Each row is a point on a tangle of strands that fork, close into loops and nearly touch. The rows are in no order.
(in the rows, 128 means zero)
Points whose rows are less than 53.1 apart are linked; no others are. Some points are linked to none.
<102>: [138 158 184 137 98 127 165 189 98 86 140 158]
<550>: [209 157 53 155 158 134 87 134 152 173 69 132]
<748>: [92 190 185 105 96 148 128 160 125 88 192 158]
<561>: [87 107 132 101 148 157 116 110 118 165 58 133]
<10>: [161 108 106 147 95 129 149 114 132 148 131 131]
<22>: [118 111 138 124 152 155 125 87 142 173 96 134]
<585>: [119 104 163 130 116 70 163 139 98 87 159 133]
<366>: [194 101 71 177 136 105 109 131 164 117 115 88]
<613>: [151 147 168 134 104 128 171 174 92 111 132 154]
<702>: [80 181 192 85 105 158 120 138 137 88 199 149]
<23>: [131 133 185 138 106 101 165 179 103 71 159 147]
<76>: [165 77 120 144 97 89 139 116 140 120 140 119]
<687>: [194 86 153 139 97 101 147 148 126 129 137 127]
<781>: [75 135 133 128 121 90 157 121 89 107 177 131]
<693>: [91 155 168 123 93 101 147 167 107 59 184 145]
<439>: [175 132 87 127 158 157 99 84 171 170 78 127]
<498>: [176 100 154 136 95 115 165 153 108 128 130 133]
<526>: [113 124 185 127 122 46 154 130 96 72 166 130]
<360>: [215 105 93 188 132 105 102 150 166 126 107 95]
<533>: [45 133 134 114 154 109 134 90 108 132 189 117]
<792>: [209 138 58 181 139 128 105 143 150 147 79 101]
<796>: [115 106 143 134 110 91 168 134 97 106 155 133]
<528>: [223 96 137 160 97 107 114 158 148 143 117 116]
<741>: [123 127 135 137 129 141 155 110 116 165 140 143]
<472>: [170 133 66 153 140 152 121 89 166 155 117 113]
<413>: [195 127 40 188 154 127 116 130 147 143 94 80]
<593>: [107 141 160 67 159 149 106 201 110 115 82 189]
<771>: [108 147 149 134 127 133 164 141 98 132 160 143]
<464>: [47 97 133 125 163 144 126 74 136 151 142 104]
<653>: [200 91 110 168 124 74 101 124 171 119 143 109]
<642>: [85 172 205 47 101 166 90 160 134 92 123 164]
<126>: [211 153 53 169 142 133 96 140 148 163 69 119]
<487>: [56 132 159 95 159 166 122 120 112 131 129 95]
<590>: [80 161 156 50 130 165 95 182 115 99 92 166]
<362>: [82 176 197 63 124 168 102 148 131 94 132 138]
<669>: [208 138 84 152 104 136 107 138 146 163 84 133]
<84>: [132 115 91 146 145 151 133 63 166 157 132 123]
<576>: [87 173 169 117 87 123 138 166 115 68 194 153]
<290>: [66 110 80 142 157 106 131 18 157 136 148 120]
<783>: [83 142 172 120 112 54 147 127 90 59 169 118]
<92>: [209 82 144 150 103 92 124 145 148 132 141 122]
<763>: [64 133 118 76 146 162 112 144 91 151 67 143]
<198>: [131 127 136 133 136 148 143 99 130 174 123 144]
<151>: [220 106 113 170 103 113 104 156 157 139 101 109]
<759>: [100 153 164 121 148 145 146 134 105 141 153 140]
<764>: [181 81 112 153 110 78 117 111 159 116 142 110]
<219>: [157 121 107 120 153 156 105 82 165 174 73 135]
<309>: [157 122 50 155 143 138 126 78 166 140 133 106]
<675>: [64 130 160 108 164 148 128 113 117 137 157 109]
<563>: [179 128 32 176 158 132 119 109 152 144 112 81]
<513>: [78 135 131 69 151 157 108 165 96 137 70 155]
<214>: [170 106 87 154 100 130 134 110 149 140 126 118]
<321>: [196 137 77 158 109 142 112 122 152 158 97 122]
<105>: [103 129 137 137 119 114 166 133 96 124 164 138]
<277>: [73 145 147 121 112 79 150 128 88 77 178 125]
<731>: [80 145 163 112 158 145 137 123 113 136 160 125]
<610>: [82 112 121 91 144 156 113 126 108 163 51 144]
<603>: [42 114 137 106 151 170 122 102 113 147 110 88]
<379>: [155 132 152 135 104 128 171 157 92 132 130 148]
<5>: [90 144 147 63 152 156 104 189 106 115 79 169]
<714>: [44 112 130 122 163 120 129 74 123 144 171 112]
<569>: [140 90 112 145 98 108 157 110 123 132 143 128]
<152>: [40 102 137 117 156 161 121 87 125 144 124 90]
<314>: [181 100 76 165 112 114 120 118 162 121 123 102]
<505>: [105 141 173 134 103 98 159 172 102 65 170 142]
<247>: [80 164 177 38 102 168 87 181 127 88 104 179]
<83>: [221 124 101 163 97 123 102 159 147 150 79 121]
<335>: [76 174 200 74 119 169 114 135 139 89 170 138]
<293>: [57 143 129 120 138 101 145 102 97 119 187 126]
<196>: [80 122 133 134 142 126 152 99 114 149 168 132]
<560>: [169 119 31 168 151 125 123 98 158 131 126 85]
<157>: [194 148 65 140 164 149 93 105 164 172 78 124]
<135>: [110 107 141 110 151 155 120 95 134 171 73 133]

A fork is a point with three links, a tip a point with one. Leave the first point through the second and follow the links. Name the first fork or tip that comes.
<610>; <763> -> <5>
<152>; <603> -> <105>
<613>; <379> -> <151>
<763>; <610> -> <741>

A piece is two or more points that can be reached from each other along the links. Count, over all rows, the pieces, the separate loops (a circle has one, a figure eight two, a Y none), the forks (points with three links) and the tips (points with one).
pieces -> 3
loops -> 2
forks -> 4
tips -> 6
